Points on a hilly landscape, in no order, each with its height.
From any point a ball rolls to the lowest of the 2 points nearest to it. It stops when none of these is lower. Distance is the straight distance between rows; heights are no part of it.
zason: 107, 93, 111, 103, 101, 89, 87, 94, 93, 114, 107, 98, 98, 103, 112, 105, 86, 101, 131, 94, 97, 78, 115, 106, 89, 129, 78, 111, 107, 77, 89, 95, 108, 109, 108, 86  height 4.15
guze: 102, 101, 81, 80, 105, 103, 112, 104, 83, 137, 91, 90, 74, 89, 98, 96, 115, 86, 85, 80, 123, 101, 120, 113, 88, 107, 84, 93, 91, 90, 110, 106, 110, 127, 76, 120  height 1.12
Ses: 94, 92, 95, 77, 86, 93, 91, 88, 98, 92, 116, 83, 73, 69, 88, 123, 118, 99, 63, 104, 107, 97, 137, 113, 100, 85, 96, 83, 106, 113, 103, 93, 116, 97, 96, 100  height 7.28
nito: 95, 88, 79, 69, 118, 95, 119, 92, 81, 96, 117, 78, 68, 94, 109, 86, 114, 87, 64, 109, 95, 90, 117, 102, 104, 93, 81, 93, 109, 118, 99, 92, 99, 118, 118, 96  height 5.82
funu: 88, 88, 115, 112, 97, 113, 97, 96, 105, 114, 103, 98, 84, 66, 107, 113, 101, 107, 93, 102, 95, 114, 101, 101, 99, 91, 110, 91, 102, 103, 118, 101, 95, 101, 96, 75  height 3.78
susu: 84, 91, 108, 112, 94, 111, 104, 98, 134, 107, 90, 86, 88, 54, 102, 112, 111, 110, 87, 102, 87, 128, 88, 99, 110, 68, 109, 85, 112, 114, 131, 98, 92, 86, 89, 79  height 4.12
kegu: 100, 77, 92, 76, 111, 84, 101, 93, 80, 91, 131, 88, 72, 100, 112, 104, 99, 91, 90, 108, 80, 82, 124, 104, 98, 91, 95, 94, 101, 114, 88, 95, 90, 115, 126, 87  height 6.07
tulag: 120, 84, 125, 104, 104, 100, 89, 80, 108, 105, 104, 92, 97, 90, 118, 103, 86, 120, 127, 102, 82, 95, 105, 83, 100, 95, 90, 94, 98, 95, 94, 93, 89, 113, 125, 44  height 3.14
nimu: 74, 108, 111, 104, 90, 97, 89, 101, 106, 69, 104, 101, 118, 99, 81, 111, 94, 92, 101, 141, 89, 90, 85, 125, 96, 95, 130, 97, 87, 117, 76, 105, 107, 78, 110, 119  height 5.10
sumot: 125, 102, 87, 72, 130, 88, 115, 100, 87, 68, 100, 101, 95, 134, 124, 63, 89, 84, 94, 96, 91, 84, 103, 88, 114, 100, 89, 123, 107, 110, 87, 78, 102, 103, 125, 104  height 5.94
fodi: 115, 95, 94, 87, 105, 97, 109, 96, 91, 113, 106, 101, 84, 104, 105, 91, 109, 107, 95, 93, 92, 105, 106, 87, 105, 95, 92, 109, 94, 90, 109, 100, 91, 118, 107, 77  height 6.09
Lar: 126, 109, 109, 79, 114, 94, 103, 92, 123, 98, 96, 97, 105, 119, 104, 80, 121, 84, 99, 90, 110, 76, 111, 120, 85, 117, 71, 118, 99, 106, 91, 80, 118, 109, 108, 115  height 6.27
dopig: 99, 95, 120, 122, 88, 101, 77, 93, 118, 108, 109, 98, 111, 96, 105, 123, 102, 114, 128, 97, 101, 96, 94, 119, 88, 109, 101, 94, 93, 99, 96, 102, 111, 87, 101, 96  height 2.04
mepi: 82, 88, 103, 109, 106, 101, 81, 97, 127, 116, 88, 102, 98, 73, 105, 100, 102, 95, 123, 80, 94, 88, 103, 130, 81, 124, 93, 106, 104, 91, 118, 78, 115, 107, 97, 89  height 3.06
Nulef: 108, 104, 82, 107, 101, 120, 86, 125, 89, 150, 84, 100, 94, 93, 95, 95, 105, 103, 119, 74, 131, 113, 107, 89, 86, 105, 97, 84, 98, 70, 106, 118, 107, 125, 62, 119  height 1.10
Mabiv: 98, 100, 115, 101, 111, 88, 87, 105, 119, 67, 103, 108, 97, 103, 107, 105, 91, 91, 105, 116, 65, 82, 100, 119, 92, 116, 114, 95, 116, 129, 71, 81, 97, 93, 139, 87  height 5.37
Zikoz: 71, 117, 87, 119, 98, 114, 103, 114, 82, 93, 87, 117, 129, 131, 66, 100, 82, 98, 116, 122, 105, 88, 78, 97, 94, 115, 116, 107, 85, 91, 79, 115, 101, 89, 84, 134  height 3.98
gis: 72, 119, 94, 110, 103, 116, 115, 116, 103, 77, 85, 106, 112, 104, 77, 97, 100, 82, 90, 132, 84, 115, 73, 106, 106, 89, 125, 114, 94, 104, 112, 108, 95, 78, 87, 125  height 2.74
tup: 81, 116, 87, 104, 112, 103, 98, 110, 98, 84, 84, 108, 135, 131, 77, 95, 91, 93, 132, 117, 90, 83, 84, 115, 82, 123, 107, 131, 76, 88, 84, 103, 109, 89, 85, 134  height 4.41
der: 98, 92, 113, 115, 109, 100, 83, 104, 112, 91, 98, 106, 101, 108, 108, 102, 88, 100, 123, 106, 78, 85, 96, 124, 89, 121, 105, 109, 107, 103, 79, 81, 104, 87, 117, 88  height 5.06
luz: 86, 108, 120, 132, 91, 114, 120, 113, 113, 86, 109, 84, 123, 99, 94, 104, 87, 108, 87, 127, 87, 120, 68, 91, 114, 81, 120, 92, 98, 118, 99, 108, 95, 71, 103, 107  height 3.13
Muto: 125, 124, 93, 89, 94, 97, 95, 114, 101, 135, 89, 110, 116, 118, 91, 87, 110, 89, 119, 69, 135, 97, 111, 97, 80, 110, 89, 111, 80, 78, 94, 105, 124, 121, 76, 132  height 3.25
Laket: 99, 90, 100, 109, 115, 103, 103, 89, 72, 100, 106, 97, 88, 99, 115, 91, 77, 108, 120, 101, 85, 84, 100, 82, 108, 118, 91, 107, 101, 88, 87, 88, 87, 113, 118, 64  height 2.09
Kig: 115, 105, 92, 101, 103, 91, 95, 102, 94, 123, 94, 110, 106, 114, 98, 83, 100, 92, 117, 80, 117, 84, 106, 99, 92, 122, 83, 110, 95, 80, 85, 97, 115, 118, 87, 112  height 2.69
siz: 71, 100, 96, 102, 86, 99, 80, 95, 107, 91, 100, 93, 100, 49, 85, 115, 100, 83, 72, 101, 113, 104, 122, 129, 94, 103, 112, 92, 95, 107, 121, 91, 112, 74, 95, 116  height 4.40
dor: 70, 106, 95, 143, 94, 119, 94, 109, 82, 98, 77, 113, 119, 106, 77, 105, 80, 91, 124, 105, 102, 84, 81, 101, 85, 131, 107, 103, 97, 93, 88, 101, 104, 98, 81, 120  height 4.39
ziz: 79, 98, 117, 142, 76, 115, 101, 104, 88, 104, 102, 81, 110, 62, 102, 116, 82, 112, 96, 114, 103, 104, 100, 93, 95, 106, 118, 74, 98, 99, 103, 106, 106, 80, 103, 98  height 2.84
lin: 81, 91, 112, 89, 98, 95, 79, 96, 124, 67, 104, 102, 88, 83, 103, 109, 94, 86, 86, 118, 80, 84, 110, 126, 92, 115, 113, 84, 119, 132, 82, 83, 100, 84, 123, 99  height 5.62
pebap: 80, 101, 103, 121, 97, 109, 92, 113, 98, 92, 82, 113, 108, 102, 92, 105, 90, 93, 116, 108, 91, 90, 95, 118, 93, 125, 102, 110, 103, 97, 93, 87, 106, 95, 96, 101  height 4.75
bek: 130, 97, 112, 102, 101, 88, 87, 83, 97, 72, 117, 107, 125, 136, 112, 92, 78, 116, 125, 108, 91, 70, 89, 82, 110, 104, 101, 111, 96, 107, 61, 88, 95, 95, 141, 79  height 6.86
Goz: 89, 92, 96, 91, 97, 95, 114, 94, 60, 101, 120, 86, 75, 82, 108, 114, 101, 116, 81, 101, 90, 120, 123, 71, 113, 77, 107, 89, 92, 112, 114, 119, 69, 123, 103, 78  height 4.32
Sur: 133, 118, 99, 71, 108, 86, 114, 96, 113, 99, 108, 110, 114, 138, 96, 81, 122, 101, 80, 91, 108, 119, 87, 79, 125, 65, 97, 112, 109, 111, 109, 106, 92, 101, 108, 105  height 4.20
puvep: 85, 106, 64, 115, 114, 109, 106, 115, 58, 97, 103, 118, 96, 121, 86, 85, 84, 78, 90, 104, 111, 85, 100, 79, 110, 122, 106, 105, 107, 84, 88, 101, 87, 113, 89, 121  height 3.17
laguk: 66, 99, 94, 129, 100, 107, 129, 106, 88, 78, 92, 100, 82, 56, 93, 87, 72, 90, 74, 115, 85, 111, 93, 84, 119, 111, 119, 82, 112, 93, 119, 95, 84, 88, 113, 81  height 5.91
Guf: 99, 77, 100, 77, 106, 106, 93, 89, 135, 106, 91, 95, 77, 63, 105, 116, 125, 113, 76, 108, 88, 131, 105, 103, 118, 67, 89, 93, 128, 116, 122, 87, 86, 107, 98, 70  height 4.67
nataf: 105, 93, 97, 79, 78, 82, 101, 89, 84, 92, 129, 93, 78, 98, 90, 127, 122, 98, 65, 103, 114, 108, 128, 98, 109, 78, 106, 81, 93, 111, 104, 117, 102, 93, 98, 111  height 7.10
gilo: 84, 107, 76, 129, 96, 117, 117, 114, 64, 82, 95, 115, 111, 127, 80, 99, 85, 97, 95, 112, 109, 82, 86, 85, 106, 116, 109, 102, 92, 99, 84, 112, 87, 101, 86, 123  height 3.58
Lum: 90, 93, 112, 112, 110, 101, 95, 84, 96, 98, 91, 94, 78, 81, 117, 94, 77, 117, 127, 106, 73, 92, 104, 82, 105, 108, 95, 97, 112, 96, 93, 76, 84, 114, 123, 37  height 2.65
Somu: 106, 93, 91, 88, 100, 104, 87, 112, 98, 151, 86, 92, 85, 74, 109, 114, 106, 102, 126, 71, 122, 122, 121, 100, 74, 103, 93, 89, 91, 83, 121, 120, 111, 128, 67, 108  height 1.96
non: 98, 101, 132, 145, 92, 113, 78, 103, 123, 104, 100, 90, 122, 99, 111, 105, 85, 124, 138, 111, 80, 94, 82, 112, 88, 116, 100, 98, 104, 99, 82, 91, 107, 87, 109, 84  height 1.43
Zif: 106, 99, 89, 93, 107, 108, 128, 104, 79, 113, 105, 97, 84, 100, 98, 97, 103, 110, 68, 102, 97, 127, 94, 65, 119, 64, 107, 92, 100, 101, 127, 121, 80, 104, 85, 85  height 6.54
Moza: 101, 91, 107, 87, 74, 84, 79, 95, 104, 103, 116, 86, 96, 84, 87, 144, 113, 94, 83, 95, 119, 96, 131, 119, 83, 89, 108, 83, 91, 110, 100, 113, 114, 87, 97, 120  height 7.68
vad: 114, 104, 106, 86, 106, 94, 94, 90, 118, 115, 84, 95, 110, 105, 114, 79, 114, 92, 125, 79, 115, 73, 117, 125, 73, 128, 74, 117, 93, 87, 96, 83, 134, 106, 104, 114  height 6.01
fivir: 92, 102, 85, 103, 98, 119, 99, 116, 70, 140, 90, 103, 83, 92, 96, 94, 99, 88, 102, 87, 112, 107, 113, 94, 91, 107, 99, 92, 98, 82, 110, 107, 98, 121, 71, 109  height 0.23
Zot: 107, 110, 88, 91, 90, 96, 94, 101, 110, 123, 97, 107, 110, 107, 79, 122, 128, 94, 83, 88, 120, 126, 98, 118, 87, 72, 109, 100, 87, 111, 124, 119, 109, 89, 60, 137  height 2.34
zuke: 108, 108, 90, 93, 115, 92, 110, 106, 85, 102, 95, 113, 101, 129, 103, 71, 85, 86, 110, 99, 99, 79, 96, 95, 102, 119, 82, 116, 103, 88, 84, 88, 103, 112, 101, 112  height 2.08
Bakot: 100, 78, 112, 92, 107, 92, 85, 85, 98, 108, 99, 92, 76, 84, 112, 109, 88, 105, 126, 92, 80, 82, 118, 107, 89, 114, 86, 101, 107, 103, 93, 83, 101, 119, 110, 68  height 3.68
rozas: 108, 110, 102, 110, 105, 100, 99, 96, 126, 105, 71, 102, 116, 111, 118, 77, 96, 92, 136, 70, 106, 79, 106, 118, 83, 135, 90, 131, 98, 74, 98, 76, 127, 103, 86, 109  height 5.69
panag: 102, 95, 83, 84, 132, 91, 112, 101, 100, 72, 95, 96, 72, 90, 116, 72, 101, 77, 94, 107, 72, 83, 110, 109, 107, 111, 99, 109, 119, 110, 96, 72, 86, 111, 131, 85  height 5.31
fofov: 106, 101, 111, 111, 97, 93, 78, 102, 102, 126, 113, 105, 126, 103, 97, 124, 113, 109, 119, 87, 112, 99, 103, 114, 79, 107, 101, 101, 83, 96, 99, 122, 120, 96, 83, 119  height 2.62
pupo: 99, 95, 86, 102, 130, 100, 112, 107, 119, 71, 72, 106, 79, 80, 128, 76, 85, 81, 105, 103, 65, 92, 95, 109, 116, 112, 105, 109, 126, 105, 97, 70, 77, 105, 131, 63  height 5.01
tus: 124, 84, 118, 80, 78, 71, 89, 87, 99, 109, 144, 92, 94, 117, 96, 126, 111, 100, 104, 99, 121, 79, 115, 110, 80, 91, 93, 85, 91, 113, 79, 118, 109, 104, 122, 112  height 4.90
tirod: 123, 118, 102, 91, 83, 91, 78, 109, 118, 142, 96, 107, 115, 108, 89, 115, 116, 99, 125, 65, 138, 108, 105, 111, 73, 105, 95, 100, 83, 88, 104, 122, 119, 115, 73, 143  height 3.60
Tusiv: 114, 109, 110, 79, 94, 91, 96, 100, 122, 106, 108, 103, 111, 124, 81, 112, 128, 94, 88, 97, 118, 113, 92, 111, 93, 64, 101, 111, 88, 113, 108, 115, 108, 91, 88, 124  height 2.76
Gopun: 94, 87, 99, 99, 89, 105, 103, 103, 100, 109, 104, 94, 76, 78, 98, 117, 120, 94, 63, 102, 103, 127, 107, 97, 117, 68, 109, 83, 99, 113, 123, 111, 95, 84, 83, 95  height 4.94
las: 65, 101, 85, 129, 107, 119, 117, 122, 82, 77, 75, 110, 99, 87, 92, 86, 87, 72, 86, 118, 92, 106, 87, 107, 108, 119, 112, 108, 113, 99, 111, 95, 91, 86, 97, 113  height 5.40
tep: 97, 104, 116, 139, 86, 111, 124, 108, 113, 109, 113, 81, 119, 93, 97, 109, 104, 125, 83, 110, 92, 132, 76, 93, 105, 75, 115, 86, 101, 111, 111, 121, 99, 79, 83, 114  height 2.77
vupu: 135, 89, 130, 107, 88, 95, 101, 87, 113, 118, 122, 77, 99, 104, 114, 128, 106, 139, 114, 91, 111, 112, 91, 86, 94, 79, 101, 79, 92, 91, 91, 127, 96, 96, 107, 69  height 3.94
rut: 118, 92, 125, 102, 92, 95, 93, 81, 92, 115, 126, 82, 94, 101, 117, 114, 97, 137, 116, 97, 91, 103, 100, 85, 102, 90, 96, 83, 99, 102, 83, 112, 85, 109, 120, 51  height 3.54
fibi: 127, 113, 92, 78, 121, 95, 113, 106, 101, 79, 103, 111, 104, 131, 106, 76, 104, 103, 87, 107, 91, 106, 86, 82, 122, 80, 102, 115, 110, 105, 99, 98, 87, 95, 117, 87  height 3.95
Beg: 97, 98, 71, 93, 122, 104, 121, 108, 65, 110, 97, 108, 89, 112, 105, 73, 85, 76, 92, 92, 106, 89, 103, 85, 99, 114, 92, 105, 104, 82, 96, 97, 95, 126, 94, 119  height 2.70
kib: 139, 116, 123, 45, 76, 86, 110, 83, 145, 104, 94, 94, 111, 126, 104, 91, 135, 113, 100, 69, 131, 111, 106, 88, 102, 80, 73, 106, 95, 89, 110, 108, 119, 108, 102, 116  height 3.69
Nez: 136, 120, 115, 58, 94, 79, 118, 95, 109, 86, 111, 113, 116, 141, 115, 76, 104, 107, 91, 85, 113, 107, 93, 63, 133, 70, 86, 116, 99, 93, 104, 101, 105, 101, 115, 99  height 4.27
ton: 101, 84, 96, 84, 93, 97, 94, 99, 98, 128, 100, 96, 85, 77, 101, 110, 119, 101, 92, 96, 109, 102, 120, 118, 83, 105, 90, 95, 102, 95, 115, 106, 115, 112, 91, 105  height 1.88
fesum: 140, 121, 129, 58, 78, 81, 89, 79, 146, 97, 108, 99, 122, 137, 95, 109, 127, 114, 106, 89, 125, 116, 94, 97, 98, 63, 90, 109, 94, 101, 101, 113, 118, 93, 102, 106  height 3.39
kav: 134, 115, 120, 55, 73, 87, 109, 89, 135, 91, 103, 109, 118, 138, 115, 79, 113, 110, 110, 79, 112, 89, 102, 76, 117, 80, 82, 112, 90, 82, 108, 106, 119, 108, 114, 111  height 4.00
Fuvuf: 69, 112, 83, 140, 112, 125, 115, 118, 90, 93, 62, 119, 112, 99, 81, 91, 81, 86, 99, 106, 99, 111, 73, 94, 109, 121, 115, 101, 104, 91, 104, 106, 97, 87, 73, 113  height 5.13
kovag: 84, 110, 74, 105, 102, 116, 95, 124, 106, 135, 90, 101, 102, 75, 93, 98, 121, 87, 94, 79, 115, 113, 110, 115, 90, 101, 107, 95, 94, 84, 126, 103, 110, 111, 67, 127  height 1.17
mopog: 60, 95, 91, 127, 92, 114, 110, 110, 76, 87, 84, 102, 95, 62, 93, 98, 75, 87, 95, 105, 96, 108, 97, 91, 103, 124, 113, 90, 110, 90, 113, 89, 98, 91, 99, 98  height 5.66
zeges: 87, 118, 95, 130, 111, 124, 104, 113, 105, 93, 67, 114, 125, 122, 91, 87, 80, 99, 129, 107, 95, 105, 69, 96, 102, 121, 108, 121, 99, 89, 103, 101, 104, 93, 81, 106  height 4.80
Petub: 122, 101, 76, 95, 123, 101, 111, 110, 79, 61, 100, 112, 105, 128, 117, 70, 82, 100, 86, 109, 86, 96, 77, 71, 125, 85, 106, 123, 113, 119, 92, 99, 69, 99, 121, 91  height 3.65
puz: 83, 92, 86, 99, 112, 103, 113, 104, 86, 107, 89, 97, 77, 86, 111, 88, 101, 88, 94, 100, 88, 101, 104, 99, 99, 109, 93, 106, 108, 90, 109, 88, 93, 116, 101, 91  height 5.83
sal: 125, 103, 95, 95, 99, 91, 117, 102, 81, 121, 115, 106, 95, 127, 101, 102, 113, 108, 80, 97, 108, 131, 89, 70, 109, 57, 102, 90, 92, 100, 109, 128, 81, 99, 86, 100  height 6.72
Vil: 98, 77, 112, 71, 88, 92, 70, 86, 112, 94, 123, 88, 71, 74, 112, 128, 111, 110, 85, 113, 87, 88, 119, 114, 92, 91, 99, 71, 118, 118, 78, 93, 103, 109, 126, 83  height 6.55
Kilu: 105, 91, 101, 81, 91, 84, 93, 90, 90, 92, 128, 95, 101, 120, 90, 116, 108, 85, 98, 110, 107, 75, 117, 123, 85, 100, 101, 94, 89, 110, 75, 104, 115, 99, 118, 129  height 5.21
bime: 125, 106, 119, 113, 99, 94, 103, 98, 98, 100, 113, 100, 123, 129, 97, 103, 99, 124, 109, 107, 93, 107, 75, 88, 108, 95, 97, 99, 96, 101, 83, 103, 99, 84, 109, 90  height 6.49
Konan: 77, 104, 88, 109, 109, 116, 123, 109, 85, 103, 92, 102, 78, 77, 94, 90, 101, 95, 64, 100, 94, 123, 93, 80, 119, 79, 119, 91, 113, 95, 130, 104, 81, 100, 88, 80  height 6.35
Mub: 95, 86, 85, 130, 107, 109, 106, 92, 58, 92, 111, 98, 109, 110, 115, 89, 66, 125, 118, 100, 85, 77, 90, 69, 105, 130, 90, 100, 104, 101, 66, 93, 88, 109, 116, 78  height 2.64
peze: 84, 108, 90, 97, 83, 95, 96, 114, 94, 120, 97, 100, 102, 84, 89, 114, 113, 87, 74, 84, 117, 119, 112, 112, 95, 92, 103, 96, 90, 99, 130, 111, 120, 100, 70, 138  height 1.81
Falo: 125, 111, 82, 84, 117, 92, 114, 103, 82, 61, 101, 120, 122, 144, 100, 64, 75, 97, 97, 105, 102, 86, 79, 71, 115, 93, 94, 124, 99, 112, 86, 94, 83, 107, 121, 113  height 3.32
Ferar: 76, 108, 109, 111, 76, 96, 82, 96, 93, 91, 114, 100, 102, 72, 80, 130, 95, 89, 95, 103, 119, 90, 129, 127, 88, 117, 112, 90, 91, 104, 104, 89, 119, 73, 103, 122  height 4.70
betuf: 80, 99, 117, 116, 87, 97, 88, 96, 94, 86, 114, 94, 109, 93, 86, 125, 91, 97, 105, 115, 99, 83, 104, 118, 91, 110, 117, 81, 88, 113, 97, 107, 109, 75, 104, 119  height 5.00
Dudak: 63, 90, 100, 107, 103, 111, 118, 104, 99, 93, 83, 98, 71, 56, 105, 94, 88, 93, 83, 101, 83, 124, 95, 89, 117, 91, 117, 89, 110, 97, 130, 87, 81, 104, 104, 71  height 6.15
fefu: 115, 127, 89, 96, 111, 103, 118, 100, 101, 58, 71, 117, 142, 152, 101, 69, 71, 103, 115, 112, 96, 94, 66, 75, 129, 105, 102, 129, 90, 97, 80, 99, 88, 93, 97, 114  height 2.46
pobet: 109, 96, 91, 79, 107, 88, 111, 99, 81, 86, 130, 87, 90, 121, 97, 96, 113, 82, 81, 111, 100, 86, 117, 112, 101, 99, 86, 102, 105, 112, 85, 101, 105, 108, 119, 122  height 5.48
kode: 113, 116, 90, 97, 114, 94, 108, 102, 87, 72, 93, 116, 135, 143, 91, 77, 80, 100, 118, 113, 98, 78, 82, 93, 108, 117, 101, 127, 93, 97, 83, 96, 92, 93, 106, 115  height 2.89
nif: 117, 94, 84, 69, 119, 82, 115, 93, 71, 81, 126, 102, 96, 129, 107, 62, 106, 85, 87, 95, 104, 79, 108, 93, 107, 101, 83, 112, 103, 117, 82, 88, 97, 112, 130, 113  height 5.72
Renol: 118, 104, 112, 103, 102, 106, 104, 100, 95, 111, 103, 109, 108, 120, 112, 84, 103, 108, 103, 98, 105, 114, 90, 82, 110, 98, 95, 102, 101, 84, 100, 107, 89, 104, 101, 89  height 6.29
dobo: 123, 112, 91, 79, 128, 92, 114, 102, 120, 67, 87, 101, 94, 120, 114, 54, 109, 86, 89, 103, 83, 94, 100, 113, 116, 102, 91, 124, 114, 115, 94, 82, 98, 109, 123, 99  height 6.16
visu: 72, 89, 113, 117, 83, 104, 102, 98, 82, 116, 103, 81, 93, 55, 99, 122, 90, 111, 100, 102, 99, 109, 117, 95, 95, 104, 103, 72, 98, 98, 119, 102, 89, 101, 94, 84  height 3.38
gup: 81, 79, 105, 83, 90, 87, 98, 88, 85, 91, 123, 85, 71, 69, 108, 127, 96, 101, 92, 112, 89, 85, 126, 99, 97, 99, 101, 75, 102, 108, 88, 95, 95, 111, 123, 83  height 6.32
Pife: 137, 104, 113, 70, 90, 83, 89, 85, 147, 105, 99, 101, 112, 129, 82, 116, 134, 111, 93, 105, 113, 124, 95, 113, 93, 48, 89, 104, 94, 118, 100, 119, 108, 94, 89, 114  height 3.08
nako: 108, 95, 81, 136, 105, 118, 103, 95, 78, 98, 99, 103, 121, 129, 101, 83, 71, 125, 118, 96, 105, 87, 78, 62, 116, 128, 96, 104, 95, 83, 66, 105, 87, 109, 98, 86  height 3.15
Gozor: 79, 122, 92, 101, 101, 112, 113, 117, 115, 100, 85, 110, 113, 101, 74, 101, 107, 84, 85, 102, 101, 127, 85, 116, 100, 80, 118, 110, 83, 103, 126, 111, 104, 77, 69, 125  height 2.31
peba: 85, 112, 100, 93, 104, 98, 97, 99, 110, 83, 98, 103, 127, 118, 70, 107, 99, 96, 123, 135, 82, 83, 79, 122, 85, 105, 121, 121, 87, 105, 88, 110, 111, 84, 107, 126  height 4.79
Mepo: 102, 107, 79, 141, 100, 128, 107, 106, 78, 120, 95, 106, 106, 118, 98, 86, 70, 126, 118, 94, 112, 100, 93, 61, 108, 116, 96, 90, 99, 77, 75, 120, 80, 115, 75, 91  height 3.59
Gek: 91, 77, 118, 101, 99, 102, 74, 84, 131, 114, 100, 93, 85, 65, 117, 114, 100, 112, 118, 91, 86, 102, 110, 115, 89, 109, 87, 87, 109, 101, 106, 86, 103, 111, 111, 64  height 4.13
zug: 74, 99, 99, 115, 89, 94, 77, 105, 113, 118, 97, 96, 105, 68, 103, 113, 109, 97, 115, 86, 112, 102, 106, 129, 83, 114, 103, 103, 100, 94, 125, 94, 117, 92, 85, 111  height 3.57
Leno: 100, 109, 107, 120, 105, 117, 92, 104, 108, 96, 61, 122, 121, 114, 111, 73, 86, 97, 141, 80, 99, 81, 100, 98, 96, 135, 88, 125, 106, 68, 88, 83, 114, 93, 79, 98  height 5.38
nuz: 107, 118, 80, 120, 116, 115, 115, 110, 86, 78, 74, 126, 131, 139, 103, 70, 69, 112, 111, 97, 103, 98, 74, 69, 130, 122, 106, 116, 96, 93, 79, 99, 82, 93, 97, 101  height 1.99
por: 117, 86, 107, 75, 97, 92, 87, 82, 125, 109, 105, 84, 77, 85, 110, 119, 122, 115, 92, 98, 90, 117, 106, 103, 103, 67, 88, 97, 114, 105, 110, 100, 91, 110, 95, 66  height 4.74
fafa: 70, 88, 93, 102, 96, 100, 87, 99, 108, 115, 88, 87, 95, 39, 98, 116, 108, 93, 89, 85, 113, 112, 123, 119, 92, 112, 102, 84, 95, 94, 135, 86, 111, 96, 81, 107  height 4.02
nelu: 94, 96, 113, 125, 75, 109, 104, 98, 94, 114, 117, 79, 108, 78, 99, 126, 102, 120, 83, 103, 102, 118, 98, 95, 103, 81, 112, 73, 93, 106, 110, 114, 101, 85, 89, 96  height 2.30
tid: 95, 95, 84, 79, 109, 99, 115, 101, 97, 87, 100, 102, 78, 97, 108, 78, 109, 83, 83, 111, 90, 92, 110, 116, 110, 104, 91, 110, 115, 113, 106, 91, 105, 105, 111, 88  height 5.58
tefu: 88, 94, 97, 103, 114, 102, 104, 112, 132, 86, 78, 108, 77, 77, 110, 88, 97, 83, 95, 108, 79, 108, 93, 122, 111, 102, 103, 104, 128, 113, 110, 75, 80, 92, 115, 82  height 4.68
gal: 107, 87, 120, 98, 96, 95, 110, 83, 75, 111, 120, 79, 83, 87, 118, 122, 95, 128, 99, 105, 89, 113, 104, 64, 105, 83, 98, 76, 94, 110, 104, 113, 80, 117, 107, 62  height 3.93
vevul: 111, 89, 99, 90, 91, 87, 111, 99, 71, 107, 130, 104, 83, 112, 102, 120, 119, 110, 73, 102, 113, 118, 103, 77, 103, 63, 117, 79, 89, 105, 104, 121, 89, 95, 104, 104  height 6.91
nikim: 89, 110, 89, 107, 107, 105, 97, 119, 104, 110, 86, 114, 113, 105, 88, 97, 106, 81, 98, 90, 107, 108, 94, 117, 94, 98, 104, 106, 92, 92, 120, 101, 105, 99, 67, 122  height 1.82
zafib: 119, 100, 115, 112, 95, 102, 103, 91, 83, 88, 119, 97, 109, 122, 122, 96, 84, 122, 108, 110, 90, 85, 81, 81, 108, 99, 99, 105, 107, 101, 77, 101, 85, 99, 128, 76  height 6.68
Rop: 100, 94, 92, 81, 81, 82, 96, 89, 71, 109, 115, 80, 82, 74, 91, 128, 120, 93, 72, 95, 123, 92, 142, 117, 85, 105, 94, 80, 90, 105, 96, 109, 118, 102, 98, 121  height 7.48
lon: 92, 89, 103, 100, 107, 116, 91, 99, 144, 93, 88, 99, 80, 72, 100, 100, 118, 95, 81, 107, 83, 119, 94, 115, 106, 86, 101, 95, 128, 117, 121, 85, 89, 92, 104, 75  height 4.42
venu: 93, 111, 101, 117, 99, 110, 112, 112, 97, 76, 101, 107, 115, 121, 85, 99, 93, 91, 87, 122, 87, 110, 68, 97, 111, 94, 119, 101, 100, 112, 101, 113, 81, 77, 104, 105  height 3.10
Zugis: 120, 90, 111, 93, 86, 86, 86, 88, 92, 118, 122, 96, 92, 109, 99, 117, 109, 100, 116, 96, 119, 87, 109, 109, 86, 114, 85, 97, 96, 92, 86, 107, 107, 109, 109, 102  height 4.57
Ritem: 102, 114, 107, 121, 109, 110, 98, 106, 106, 83, 67, 117, 125, 124, 105, 78, 80, 109, 128, 93, 94, 100, 79, 93, 110, 122, 95, 126, 99, 69, 92, 88, 98, 92, 93, 88  height 5.09
dig: 111, 117, 105, 102, 101, 94, 73, 95, 126, 128, 98, 111, 134, 105, 84, 121, 118, 104, 134, 75, 126, 107, 91, 120, 75, 104, 108, 108, 69, 91, 111, 119, 117, 95, 69, 142  height 3.16
geb: 85, 99, 95, 98, 91, 99, 96, 103, 120, 98, 102, 98, 92, 71, 87, 111, 118, 88, 57, 103, 112, 115, 117, 120, 103, 80, 109, 94, 107, 117, 132, 99, 101, 80, 81, 112  height 4.69
fazar: 113, 87, 124, 95, 97, 99, 74, 87, 145, 114, 103, 96, 87, 68, 114, 118, 115, 125, 103, 101, 87, 114, 99, 100, 107, 86, 92, 86, 108, 106, 104, 97, 94, 104, 106, 58  height 4.47
fus: 90, 83, 98, 94, 100, 100, 90, 101, 111, 111, 97, 97, 82, 82, 102, 105, 111, 94, 100, 97, 102, 86, 115, 134, 86, 119, 85, 102, 104, 101, 99, 79, 120, 102, 107, 106  height 2.49

For each start below, name the point where the ball stops.
Nez | kovag
Ses | zeges
sumot | Bakot

Call two points neighbours if one is among the 2 nearest of the other. Go from one point of each pair to the other, from neighbour to neighbour, staying as low as possible. Name the highest point that can't be avoided.
kovag, nelu | luz
nuz, Bakot | por
zuke, fivir | nimu
siz, zeges | Lar
non, zuke | tirod
nuz, nelu | Nez
